A landscape with many valleys, sampled at points; each row gives a point and its height.
A ball rolls from a point to the lowest of its 2 nearest points, and stops where none of them is lower. Distance is the straight distance between rows; heights are no part of it.
J_50: [  0   2  -9  24   5  31  25  29 -22 -10  -1  10  28   4  -1  34   9 -12
   8   9  -5  22 -40   0   1  -1  -8  16]  h=374
J_903: [-18 -24  18  14  23  41 -16  19   9  29 -18  27  17  -7 -24  30  19   4
 -23  -8  -2  46   1  -8  34 -11 -13  27]  h=173
J_452: [ 34  -1  -4 -15   3 -65   2 -30 -11 -20  -2   9 -29  22   8 -21  14   5
  -2  14   9   7   8   9 -27   4  25 -24]  h=382
J_572: [  3   7  13  35  -9  10 -12 -10 -14  12  13  13  12   7 -12  17 -24  24
   4 -15  -2  11   4 -10 -24  37  -1   2]  h=331
J_305: [-15  -3  -4 -20  -2 -29  17 -18  18  22  22   9   4 -12  23 -14 -17  39
  34  28  27   3  -5   4 -26  -5   8 -30]  h=121
J_355: [ 45  36  -2  24  21  56 -20  -5 -36  -5  23  -8 -20 -10   6 -10  -9 -17
  17  -4  17 -11 -28   0  -7   7  12   8]  h=301
J_47: [  1  25 -33  28  -6  39 -16  13  -1 -18  43  -9   2   7 -20   8 -45 -16
 -13   2  18  20  12  -3   3  -7 -24  16]  h=785
J_672: [ 46 -30 -43  -4  -9 -22  13  20  25  22   9   8   2   2   2   7  12  36
   9  10  -5 -31  26  38  11  19  18   2]  h=637
J_237: [-12   5  27  37  11   1 -44  -3 -20   4 -11  10  -9 -18   8 -30 -18 -11
 -24   0 -13  25  -5 -38  11 -27  14  10]  h=476
J_968: [ 15 -22 -12  25   3 -15 -51  16 -41  22   0 -23  11  15  22  22  -2 -10
 -28   3  -5  -4 -18  34  18 -28  26   6]  h=853
J_925: [  6 -20  11  17  41 -22   3  -5  -7  -9   6  41  -5 -20 -21  18  32  35
  22  15   0  -1   6   8 -19  -8  24 -21]  h=381
J_281: [-30  -2 -17  -1 -23 -16  14  38  30 -30 -13  -9  -8   0   1 -35 -25 -23
 -20  -4  -8   4  15 -27 -42 -11   9  19]  h=465
J_534: [ -9  18  34  -2  11 -15  28 -14  15   5  30  -8 -14 -24 -17 -13  -1  10
   0 -15 -10  -3  50 -20  15 -18  -4  20]  h=733
J_539: [ 22 -28   5 -31 -15 -22   7  28  -2   3 -21  -1   3  15  36   0  16 -27
 -21  11 -13  33  12   4  13  35   9  14]  h=555
J_642: [ 10 -10  19  26  17 -14 -21 -41 -14  26  16 -27 -12   0   0   5  10  -3
   5  -1  25 -12  -1  10 -20 -10  -2 -12]  h=321
J_352: [ 21  11 -12  17   0  -7  28 -21  -4  38  -5 -38  -8  23  19 -31 -16  -6
   6   2   6 -32 -31 -10 -27 -24  -2  -9]  h=330
J_991: [ 28 -20  -4  18  22 -14 -10  11 -22  -6  16 -27 -18  13  15   6  -6   4
  14 -18  24   7  -5  47 -24 -38  23  -5]  h=696
J_190: [  5 -13 -13  -1 -19 -33  -3 -14  55   1 -33  26 -27  21  -9   7  19  14
   8  37  -3   3   2  28 -11  18  55 -13]  h=437
J_683: [ 50  -8   7   9 -17 -38  -9   8   0  -4  -9   2   4   9  15 -29  33 -15
  15  20  34   4   0  24  -6  24  19   0]  h=338
J_154: [ -1   3 -32  15   2  23  -4  16  -7 -38  -7  16  -3 -31   0 -20   1 -19
   0   7  10 -13 -10 -12 -11  -9  -4 -12]  h=729
J_326: [ 39 -10 -25 -39 -13 -30  -7  18 -41   5  -4  -6   7  -3  50 -16   8   7
  -1   1   1  -8  -6  18  18  21   9  -5]  h=813
J_702: [  3 -32   4  33   1 -13 -19 -38   4  47 -21 -11  13   7 -24  22  12   3
 -11  20  47  -5   6  30   3   4   5 -10]  h=318
J_951: [ -9  -6 -18 -17   2 -12 -14  10 -18 -12  15 -33   0  13  40 -21 -45  37
   3 -34 -16 -15   8  28  -3 -28   2  -5]  h=438
J_358: [-27  -6  -4 -18 -23  16 -16  -4  32  14 -31   0  17   8  20  17  17  -8
  -1   6 -43 -23 -14  23  26  13 -16 -37]  h=559
J_398: [ 12 -27 -17  -4  -9  13   6  43  10  23  -7 -15  24   7  27  23   9 -14
  -4  28  -5 -16 -17  28  19   0  21  17]  h=677
J_183: [-12 -21 -18 -38  -7 -17  38   2  31   5   7   2   6 -18  54 -16   1  16
  29  27   8   2   5   7 -15   5  19  -6]  h=162
J_500: [  3  -4  34  -6  21 -10  26  28  -2  -3  23  10  -1   1 -20  30  26  -2
  14   5 -24   9   1  -2  -7   6  -2  10]  h=698
J_95: [ -5   8  12  21   3  56   2 -11  18 -19 -18 -12  -9  11   5   1  -6 -22
  14  -7   3 -21 -14   9 -14   8   0  -1]  h=755
J_713: [  6  -3 -34  11  -7  41  -8  38   9 -20 -22   7  -4   4  -2   9   0 -45
 -31  16 -27   2 -10 -13  12  -1   4  22]  h=753
J_666: [  2  -2  10   7  20  32 -15  13  -7  19  -3  13  12 -31  14   8  31 -28
 -13  14 -19   0   4 -15  39  -4 -27  -8]  h=196
J_240: [ 54 -43 -38  16   5 -20  15  13   4   5   5 -11   1  17  -2  17  30  25
  11 -24  11 -34  21  41   2  -5  -4  -4]  h=660
J_592: [ 22   7 -32  12   5  10  -5  22 -52 -13  31  -6  25  13 -13  38   5  -9
  11   8   5  23 -56   1  -2   2  -5  33]  h=350
J_343: [-18  -2  18 -57   7  -6 -19  22   1  12  20  -2   6 -21  12  -6  -4 -12
 -20  22   7  10  34 -14  22  12 -10  13]  h=516
J_728: [-10  12  53  -8   0  -5 -23   3   1  -6  28  -5   5  10  -3  11  -4   3
  10 -16 -47 -23   9   4  37 -10   4  -4]  h=661
J_123: [-14   4  33  16  17 -13   6  25 -15 -14  -2  10  -2   2 -27   9  12   5
   0  -1 -47  -9 -21 -22  18 -26  19  31]  h=678
J_980: [  7  10 -15 -29  19 -22  42 -29  -5  46  -3 -38 -19   9   8 -28 -15  31
  17  -1  10 -27 -13   2 -15 -28   2   1]  h=297
J_108: [ -6  10 -21 -17  -1 -29   7 -26  35   7 -19  10 -24  11 -12 -10 -12  22
  -4  24   4  -5   3  33 -18 -23   9 -40]  h=547
J_7: [-21   9  -3 -24 -33 -25  16 -43   3 -10   7   3  11 -18  25  -9  -1  38
  19 -14  -5 -20  10 -36   2  39 -27 -14]  h=243
J_356: [ 27 -15 -26   5  19   9  31 -21 -41 -11 -21 -14  -8 -25  10 -11   3  28
  -9 -43  14 -14  23   6  -7  20 -15  19]  h=625
J_601: [ -7  -8 -14 -31  20 -16   7 -38  32 -23   1  32 -43 -10   0  28  41  25
   0  16  14  12  50   8  13   0  -2 -29]  h=102
J_710: [  6  12  20  50 -16  17 -21   5  -1   0  54  -1  17  24 -25  34 -24   3
   7 -21  -2   8  15 -13  -4  18 -19   3]  h=325
J_896: [ 18  12 -23  12 -18  33 -15  26  20 -11 -32  15 -12 -13  25 -24  -8 -35
 -22   6 -37 -16   2   5   0  10  25  -4]  h=765
J_525: [ -2 -17  12 -25  19 -14 -10  52   0 -15  11  36   2   4 -31  28  13   5
  -2  25 -18   8   2   2 -13  12  19   4]  h=714
J_755: [-15 -13 -21   4 -13  21  -6  29   4  20  15 -25  33  28   1  51 -13 -10
  -8  15 -19 -22 -19  11   5  -1  -5  25]  h=659
J_662: [-14   8 -17  -4 -35 -12  30 -40   4 -12 -30  25  10  -5  18   4   9  32
  26  -7  -8   3 -26 -16 -24  50 -16 -29]  h=285
J_897: [ 46  28 -29 -12  20  18  23  29 -21  17   9 -12 -22  26  24 -31  -9  -4
  27 -15 -10 -12 -33  15  -4 -29  -2 -22]  h=388
J_279: [ 15 -52 -28   3  13 -15   6 -11  -7 -13 -31 -14   3  11   4   9  19  24
  17 -25  37 -20   5  48  -5 -11   1  -7]  h=686
J_71: [  2  -1  15   1  28  -4  -2  -4 -51 -12  -6 -17 -13 -25   4  -4   6  14
  -8 -40 -13 -13   3  -3   5  -6   0  31]  h=602
J_20: [ -5   0 -21 -22   2   0 -19  28 -35 -21  32 -23  20  16  18   8 -17  16
  10 -28  16  -6 -15  29  -2 -33 -25  -8]  h=466
J_310: [-42  -3  29  -8 -19  -4  -9  36   2 -12 -10  10  20  17 -21   7 -19  19
  -4 -18 -41  -5 -17 -25  17   2  25  46]  h=658
J_55: [-16  17 -36 -24 -28  -2   9 -10  16 -13 -46  25  -3 -11 -24  -1  13  27
   9 -11 -30   0 -31  11 -16  26  -7 -46]  h=320
J_508: [-16  24   3   6  -2   8  16   9  11 -28  13   6  -1 -21   0 -35 -22   7
  25  -5   4 -20  -8  -8  -4 -37  -2 -14]  h=745
J_888: [ 14   6 -13 -16 -20 -12  -5  -3  24 -26 -35  20 -19  16  20 -35   4 -10
  -3   7 -52 -30   0   8 -16  21  30 -23]  h=779
J_416: [ 29  -3 -24   9   6   9  25  18  12  15   2 -19   1  48   8  -9  -9 -13
  30   2  16 -24 -32  16 -21 -29   0 -20]  h=362
J_688: [-14  37   0 -13   2   9   2  11 -43   8  29 -26  13 -18  -2  15   3 -11
   0  -1 -11  -1 -48  -1  42 -28 -22  32]  h=600
J_6: [-14  21   6  12   3  43 -18   9   4  10  48 -24   6  -4 -13  20 -35  -6
 -16  -9   6  -2  32   1  39 -15 -20  25]  h=775
J_170: [-17   6   9 -16   1 -28  16 -29  41  -8   7  42 -25  -1 -31  22  22  28
  -3  15   1  32  38 -16   5  18 -19 -27]  h=140
J_383: [ 32 -24 -34   0 -26   2 -33  17  29  13   9   8   0  13   2  27  -8  26
   7  -2  -1  -3  23  49  10  48  35  -6]  h=620
J_378: [ -2  24  27  11 -12  26  -7  28  -2   9  39  19  24  -8  -2  21   6 -20
   9  17 -22  15 -12 -27  38   4 -20  -4]  h=225
J_245: [ 27 -18  -6  -6   0 -35 -35  12 -45   1  -7 -28  -3  -4  40 -16  13 -16
 -13  -2   4 -13 -12  19   4  -2  30  10]  h=832
J_957: [-23  -7 -18 -16 -14  -6  25  38 -13 -11 -37   1   3 -12  13 -24 -21 -14
 -22   1  13  33 -12  -2 -23 -10  14  30]  h=435
J_790: [-35 -29  22 -15   3  35 -28  -4  47  17 -35  29  11 -12 -10  18  31   4
  -3 -13 -17  42  -3 -14  29   9 -15  -5]  h=142
J_868: [-13  15  42  43 -17   9  14  -8  26  -4  23  -1   7   3 -16  -1   1 -10
  12 -14 -35 -31  10 -46  15   0 -10   2]  h=699
J_458: [ -3  -2  -1 -11   9 -10  18 -19 -40  17 -21  -8   9 -24  37 -13  -4  17
   1  -7  17  26 -21  15  10 -11 -11  -9]  h=554
J_53: [-26 -40  11  -7   6 -11 -10  -8  35  28 -28 -10   0  -3   0   7   1  -8
  -5  36  25   1  11  10  -8   0  36  15]  h=383
J_730: [  3 -11  16   9  37  13 -16 -16   1   0   6  33 -13 -30 -27   8  18  22
   7   8   6 -13  34 -16 -16  22  26   7]  h=355
J_491: [  1  -6  34  18  -2   5  -3   5  22 -10  19   1   3   5  25  -1   9 -22
  11   6 -42 -18  13 -21  -6   1   5  -5]  h=680
J_446: [ -4  21  12 -27   7 -25  47 -31  11  17   7 -19 -16  -1  -7 -21 -13  22
  -1  21  -7 -21  13 -13 -32  -1  10  19]  h=329
J_922: [ 21  -5   9  25  32   3  20   3  -7  16  -4   5 -13 -35  -1 -10  21 -17
  -4  23  10  11   9 -16 -14 -14  30  24]  h=439
J_152: [ -4   0 -11  21 -13 -17  -6  36 -12 -10  36  10  18  -8  -8  10  -6  -3
  -5   9 -17  -8  -9 -25   5 -16 -12   1]  h=261
J_196: [ 13  28  15 -14  -5  17  34  33  -9 -22  24 -10   1  -7  13 -11   9 -50
   7   8   3  27 -17 -23   1  -7 -34   9]  h=565
J_589: [ -1 -21  12 -10  22   8 -36 -28 -11   8 -11 -17 -14   2  18  14  -5  16
 -13  -9 -13 -23  25  23  23  13  16  13]  h=626
J_989: [-30   1  21 -43 -15  -3 -52  25  13   1  25   8  16  -1 -16  -6  -8  -4
 -20   5  -9 -12  29 -34  23  26 -13   2]  h=498
J_102: [-32  -7  28  -7   0   4 -60  -9   7 -10  13  -8   6  17  -8  19 -17  17
  -7 -32 -28 -22  34  16  30   2  -2  -2]  h=645
J_76: [  2 -22  -4  38   8 -26 -11 -34  16  45 -15  14  -8   0 -30  12   6   4
 -28  21  18  23  33   0  -3   1  -1 -21]  h=361
J_623: [  4  -2   4 -67  -4 -14  12  14   0  10  17   2  -3   1  31  17   1   4
 -10  24  -9  26  25   4  18  43  -3   7]  h=534
J_527: [ 21  18 -14 -20  17  20  -1   6 -25  -7  -3 -31 -23   7  35 -43 -33   8
   7 -30  -6 -25 -10  18  -3 -36   2  -4]  h=411
J_54: [-32  -8  55  14  -7  -8  10 -16  22  29  24  -4   3  -7 -34  -6 -15   1
   3 -24  23  12  31 -38  29 -21   8  29]  h=748
J_258: [  2  20  31  18  -2   4  37   4  14  -5  37 -28  -4   3  -7   3  11 -44
   8  -9  13  28   0  -9   0 -31 -42  -5]  h=585
J_931: [  6 -30 -24  26 -13 -19  21 -21  16   2 -52   9   8 -32  20 -33  34  -9
   6   8  22  -7   7  -2  -9   9  13   3]  h=685
J_87: [ 14  36   7   4  -8  -5  15   9  -3 -29  25  19   3 -11  -1 -32  -1  17
  18 -24 -44 -51  -3 -19   3  -8 -13 -22]  h=763
J_4: [ 13  -1 -24  14  -6   6   7 -53  14  -2 -62   3 -29 -28   3 -31  14   7
  -9  -2  32 -11  22  13   7  19  22  17]  h=662
J_8: [ 32  30 -25  18  -9  22  -1  20   7 -11  32   0 -10   0   6 -23 -35 -31
 -10  15  21  17  11  -6 -19 -14 -17 -19]  h=796
J_970: [ 41  -2 -15  29  -7   3 -19  -5 -10  24   9 -25   2  12   4  -7  -4 -22
 -21  -2  19 -17  11  17  -4   6  -6 -11]  h=284
J_760: [-40  13  -6  -1 -21   0 -26   9  -4 -42 -13  15  18  21 -41   4  -2 -10
   1 -12  -1  -6 -36  -6 -17   2 -19 -13]  h=375
J_112: [  6 -17   6  25   6 -14   6  -5  20   2 -29  29  -7   6 -14   9   6  13
  17  27   6   4 -16  29 -26  -4  46 -11]  h=412
J_526: [ 13   0  -5 -17  10   0   6   7  -9 -19  15   0   3  18  -7   2   4  16
  21 -19  -2 -25  -5  21 -15  -8 -29 -28]  h=492
J_177: [-29 -17  -8  10  -2   9  10  11   1  24 -39   6  32   3 -22  27  15 -18
 -33  -4   7  34  -6  -6  14  -9 -34  10]  h=213
J_732: [-15  -5  16  24   4 -12 -20  10  18  26  16  31   9  -3 -44   7  -4   4
 -24  10  13  47  18 -25   1  -8 -15  -9]  h=400
J_140: [ -2   3 -17  24   4  23  -5  -5 -54  22 -31 -11  30 -11  20   7  -2  -5
 -19 -14  14  23 -29  25  17 -16 -11  -2]  h=527
J_484: [-27  -1  21  -2  -8   0  -6   8  18 -25  23   4   6   5 -67   8   4 -28
  -4  -5  14 -13   5 -52  39 -25  -5  24]  h=454
J_137: [ -9  16  13  40   0  12 -46 -27 -26 -28   3   2   1  10 -25  -6 -14 -27
   2   0  28   0 -19 -27 -26   1  -7  -6]  h=433
J_627: [-14   2  13 -31  -4   9 -11 -13  17  16   2  11  22  10  17  13  13  14
  38  28 -15 -40 -31  15   4  14  -6 -44]  h=536
J_803: [-10 -12  34  -8  19  27 -45 -22 -12  24 -28 -21   0   9  11  15  14 -24
 -13  14   5 -13  -6  12  25   6  19   7]  h=611
J_718: [-15  34  22  -3   4  57  14  18  20 -37  -1  -4  -4  14  -4  -2 -20 -24
  15  -8 -24 -11 -20  13  22 -20  -2  12]  h=767
J_238: [ 13  -4  -4 -42  -6 -17  13  15   9   9  20 -20   8   3  25 -21  10 -28
  -4  27   7 -24  11  -8 -17   0 -10 -10]  h=521
J_691: [  5   5  -4  26 -10  -3 -23  17  11 -28  62  -5  16  26 -37  34  -3 -10
   3   6 -13 -16   4 -22   4   1 -27   0]  h=298
J_759: [-16  21   2 -17   5  10  13 -40  17  27  15 -28 -15  15  14  -4 -49  39
  13 -11  16  11  10  31   8 -20 -16 -14]  h=42
J_792: [ 23   5 -15 -35   1   1  13 -20  15   2  -5   4  -7  37   4  -6   7  28
  34  -9 -12 -41 -13  14  -5  17 -10 -39]  h=514
J_624: [ -2 -10   9  10  24  -2  17 -10 -11   7  -3   8 -12 -20 -19   7 -18  44
  13   8  18   5   5   4 -33  15  46  30]  h=332
J_829: [ -1  -6 -17 -10 -16  15   7 -26   5  -7 -19  -1  -6   0  25   9 -12  18
  -1 -33  -6  16  14  20   7  31 -17  -8]  h=13
J_144: [-11  -2  18  -3  10  -8   5 -13  16  37  -6  -8  -7   4 -14   9 -10   3
 -11  36 -14 -23   6   1 -14   2  26  14]  h=358
J_282: [-20  29   1  -9  -2  -2  -4  34 -27  11  20   0  21  -1 -39  25  -8  -4
 -22  20 -26  10 -34 -27  45 -23  -2  45]  h=621
J_938: [-29   7  -2   0 -15  11 -14  38 -14  -2   6 -15  32  25 -11  26 -22 -11
 -25   4 -29   3 -22 -24  17   0   2  58]  h=639
J_261: [-14  -2  30  -6 -11 -36  16 -15  -5   4   2  25  20 -13  -7 -10  17  -2
   4   4  11  37   4 -50  -9  29 -29 -13]  h=231
J_590: [ 25  19   8   6  19 -24  53 -12 -16  22  -1  13 -17 -25 -14 -22  22   4
  -1  20 -12  -1  -6 -19 -33   3  21  24]  h=462
J_917: [ 28  13  11  30   8  -2   6 -21 -34  36   7   5  -4  -8 -26   1 -17  20
  -1   7  28  13   1  -7 -31  36  20  14]  h=307
J_828: [-31  26   3 -12 -10  71   2  25  29 -10 -16   2   9  -1 -26  11  -6 -24
 -12 -17 -21  14  -5   0  24  11 -13  24]  h=778
J_256: [-17  12 -14 -21 -18  11  -6  -4 -13 -14 -28  18  16  -4 -41   0   9  10
   2 -15   1 -15 -27   1 -17  32 -30 -30]  h=347
J_556: [-14  -2  -9 -10 -19 -33  35 -40  32   5 -15  22 -12  -8  10  -2  20   3
 -10  22   4  38  25 -40 -14  27  -9 -13]  h=184
J_184: [-16 -10 -10 -42 -12 -21  43 -18   6 -18   9  -2  -1 -24  58  -6  10  31
  18   1   5  10  18 -24   1  27  -1  10]  h=201
J_594: [  3   3   5  -5  -2  26  30 -31   3  -4 -31 -19  -1   9  13 -25 -14   3
  23 -18  29 -23 -19   3 -38  23   8   8]  h=741
J_503: [ 11 -34 -22  21  31  10   7  32   4 -11  28  -6  -7 -22   6  20  -5  11
  -6 -11  13   2  42  21  -5 -29   1  12]  h=124
J_822: [-11  21  20  33   9  31 -39  -8 -19 -19   4  -3  -9  -7 -15 -13 -21 -24
 -17  -8   5   5   4 -45  10   0  -4  26]  h=455
J_963: [-11   0  -3 -19  19   6  27 -14  -3  10   1   2 -13 -19   9  21 -18  42
  -4  -7  -1  27  27  24  28   3  -1  13]  h=53
J_173: [ 14 -12 -15 -19  -2 -63  15 -22 -21  -4  11   2  -2   1  17  -3  16  33
   1  -1  -9  -1   4 -10 -12   8  -9 -18]  h=424
J_246: [  1 -30 -32  24   1   7  -3  12 -14 -35 -30  -5   3  -4   1  -4   6  -7
   1 -15  26 -23 -13  19 -20 -10   9   4]  h=711
J_377: [-21 -22 -14  -6   5 -14 -14 -32  23 -21 -25   6 -23  -7  14   8  12  18
 -10 -13   4  23  41  14  16   4 -14 -24]  h=58
J_867: [  5  -7  22 -14  10 -11 -21 -11 -28 -11  -9   7   5  -3  -3  -4  28 -20
 -12  -6  17   9   8 -13  -7  22 -28 -16]  h=275
J_393: [ 18  35 -32  14  10  47  -8  -7 -35 -24  29  -1  14   3 -15   5 -20  -2
  34  11  14   4 -58  -5  -1   0 -19  11]  h=326
J_997: [-18   6  45  23 -20  -5  31 -26  19  -6  11  18   2 -27   2 -32  -3   4
  17 -36 -21 -14  30 -50  28  -3  15  15]  h=717
J_842: [ 36   4 -13 -14 -15   5  23  31  13   7  27 -27   8  11  21  -2  18 -63
  -2  37  10 -10 -21 -13  -7  -2 -16  -3]  h=543
J_756: [-28 -13 -15   7   2  -3  27  35 -37 -13 -19  -4  30  -4  -6  24  -2   0
  -8 -10   7  29 -35  -7  -4 -17  -3  40]  h=401
J_787: [ 23   2   3 -21  -6 -50 -20 -22  20 -12 -21   9 -44  38 -10   1  10  12
 -14  41   6  -1  14  33   5  12  48  -3]  h=416
J_139: [  9  33  22  49  -9   1  10 -12 -12 -12  59 -16 -10 -14  12 -19  -9 -14
  42 -38  10   4 -23 -16   8 -42 -10  -5]  h=627
J_546: [-13 -25  10  44  19 -14  -3  10 -15  -4   6 -21   1   4  15  12  -9  -9
   1 -12  14  37  -4  21  -9 -53   2   0]  h=674
J_557: [ 10   6 -21  -2  -3 -35  45 -30  19  18 -24  13 -25   9 -13   4  -9  23
 -15  30  15  30  10  19 -12  -2  16 -15]  h=523
J_734: [-18  10   4 -32 -14 -10   9  17  19 -20   9 -23   4   0   7 -30 -14 -24
 -18   8 -15 -47  21 -34 -21  -2 -12  16]  h=495
J_519: [ -6   1 -19 -11  12   7  16 -27 -15  -8 -48  -9 -21 -20 -21 -21 -11  11
 -28 -24  13 -22  19   9 -13   8  -5  18]  h=644
J_779: [-13 -21 -16  10   3  21 -13  46  28 -36 -15  17  -7  15 -44  22  10 -29
 -25   2 -21  27  -5 -20  -6  -3   2  27]  h=740
J_125: [-15 -24   9 -18  15  37 -13  -6  18  19 -43  31  10 -38  16  -3  41 -21
  -6  13   1  13   7 -17  31  22  -9  -8]  h=169
J_616: [-32  19   7  -8   2  -9 -43  -3 -28 -52  -2  -4  -2  25 -43  -6 -13 -18
 -18  -7  18  -8 -15  -5   0 -23 -16   4]  h=403
J_990: [-19  -7  26  33   6  14 -12   8   3  -6  43 -19   1 -12  -9   7 -32   9
   6 -32  19   4  37  -9  21 -24  13  39]  h=764
J_325: [-26  -9  -7  18  -5   9  24 -15  13  -8 -51  16   9 -31 -11 -16  15  -2
   5  -3  11 -11 -14 -27 -37  22   8   4]  h=709
J_462: [ 66   9 -13  45  -9  31 -10  -6   5   3   4   6  -8   9  28 -26   3 -16
  15 -13  13 -14  15  16  -5  21   8 -24]  h=253
J_222: [-26   2  19 -29 -26 -18 -19  33  24 -22  23  14   7  12 -45  -5  -5 -14
 -25 -24 -17 -14  35 -35  38  -1  -9   5]  h=478
J_239: [ 34 -18  14 -12  -7 -17  -9 -28 -14   1  -2  -7  -1   6  26  -2  22 -16
   5   2  35  16  16   9  -1  42  -2 -10]  h=308
J_750: [  9 -30  10  -8  32 -33  23  -8   2  11 -22  -4 -19 -15 -13  -8  27  -3
  -8  31  25   8  17  12 -17 -19  42  25]  h=414
J_621: [ 25  31  12  14  12   3  28  16   1   6  55 -15 -16  -3  21 -17   5 -17
  37 -23   6  22 -20   1  -3 -41 -31 -21]  h=606
J_517: [-26  31   4   9 -28  64 -22  10  18   7  -8  -1  19   0   0  -4 -25 -32
 -19 -28  -3  44   8 -14  28   9 -23  10]  h=787
J_597: [-32  17  25  -2  -2  -4  -8   6  16  11  17   1  12  11 -48  11  -4 -18
 -18  18  12   4   7 -22   7 -14 -26  -3]  h=428
J_580: [-25 -35  -2  32  -2  -1 -13  -1  11  31  -7 -14  29   7 -21  37  11 -23
 -18  24  34   8  -8 -12 -10  -7 -11   6]  h=265
J_880: [-34  25  -6 -30 -13   7  -2   2   9  18  20   5  11 -14  -2 -14 -48  31
  19  12  29  16  -3  29  -4 -15  -3 -24]  h=79
J_470: [  7 -32 -11   7  33  19  18  12 -10  -8   9   0  -1  -9   0  33   1  46
  10 -28  -8  -5  24  41   3  -9   2  12]  h=92
J_532: [ -6  26  25 -23  12   6   8 -12 -38  36   9 -18   6 -39  12  -5   3   6
   3   0  10   4 -22  -3  12  -2 -13   9]  h=577
J_66: [ -6  11  24  69  14   3  -9 -20 -19   8  22 -20  -8  -8   4   9   3 -17
  19 -20   4  27 -28  -6   5 -46 -13  -2]  h=650
J_323: [  5 -18 -52  23 -39  23 -40  17  26  22 -17  -9   4 -17  22   0 -17  14
  -2 -12 -11   2  14  39   2  16  40 -16]  h=603
J_213: [-13   6  18 -15  14  10  34 -20 -26  -5 -47  -2   4 -14  -2  -9   8   6
  14   3  13 -14 -35  -4 -20  20   4  20]  h=727
J_119: [ 15  19 -26 -27 -18 -45  59 -48  21   7 -12   3 -33  24   3   0  20  26
  -1  25  23  -1   6 -10 -17   3   0 -11]  h=494
J_100: [ 16   1  23 -33 -12 -18 -14 -11  -3  -3 -26   0  -9  25  33 -13  15 -41
 -25  13 -27  25   9   0  22  31  -5 -20]  h=575
J_23: [ 23   4  14  12  15 -10 -31   2 -22 -21  29   4 -15  21  -3  -6 -20   3
   5 -16  18  27   9  33 -29 -11   1 -34]  h=713
J_766: [-21 -10 -32  12 -32  14 -21  16  32  15  -7   0  19   7   0  25 -11   6
   1 -16 -25   2  -5  25 -11  10  -3 -31]  h=582
J_373: [-19  -6  35 -29   4 -10 -31 -21  -5   8 -39   0   0  32  12  10   5 -18
 -22  16 -34  10 -10   9  26  14  -3  -6]  h=593
J_224: [ 17  21 -15 -46   2 -54  42 -47 -12   9  13   9 -25   1  15 -11  27  38
  15  18   0 -17 -11 -23 -13   1  -9 -21]  h=463
J_344: [-28  16  -4 -33 -14  -8   3   8  46  -6 -10  -5 -11  21 -19 -10 -31  -5
  -9  12  -9  -8   0  26 -22 -25  -1 -31]  h=568
J_818: [-18  13  16  18  10  10 -32   3 -40  -4 -15  -2  16 -11  16 -10 -10 -13
 -20 -23   5  47  -9  -4  34 -34 -13   5]  h=500
J_480: [ 45   8 -27 -20 -11  -6  -7   8 -34   9  -3   6  13  12  40 -19  -7  21
  10 -17 -33 -26 -24  11  10  19  -7 -26]  h=797
J_723: [ 17  26 -14 -19 -13  -2 -11  10 -13 -25 -20  16  -2  11   6 -30 -11   3
  -6  -6 -44 -41 -21   0 -13  18  -5 -30]  h=781
J_669: [ -8 -27   9 -12  -3   9 -25  39  33  -3 -18  42  -1  11 -37  25  25  -6
  -9  12 -18  24   0 -19 -18  29  18   5]  h=726
J_384: [ 58   9  -1  21  23  25  -4  -2 -14  -8  28   2 -20 -10  14 -24  23 -15
  25 -10  25 -19  11   6 -30   5  20   0]  h=278

Call two points neighbours if one is among the 2 nearest of the other. Go from one point of each pair to the other, from neighbour to neighbour, staying as low as possible. Name the highest point that can't be avoided.
J_980 / J_452 -> J_23
J_829 / J_790 -> J_190
J_917 / J_462 -> J_572
J_759 / J_829 -> J_963
J_462 / J_790 -> J_642

For each start below, name the point where the ball stops.
J_139 -> J_462
J_240 -> J_980
J_683 -> J_829
J_713 -> J_759
J_23 -> J_980
J_237 -> J_759
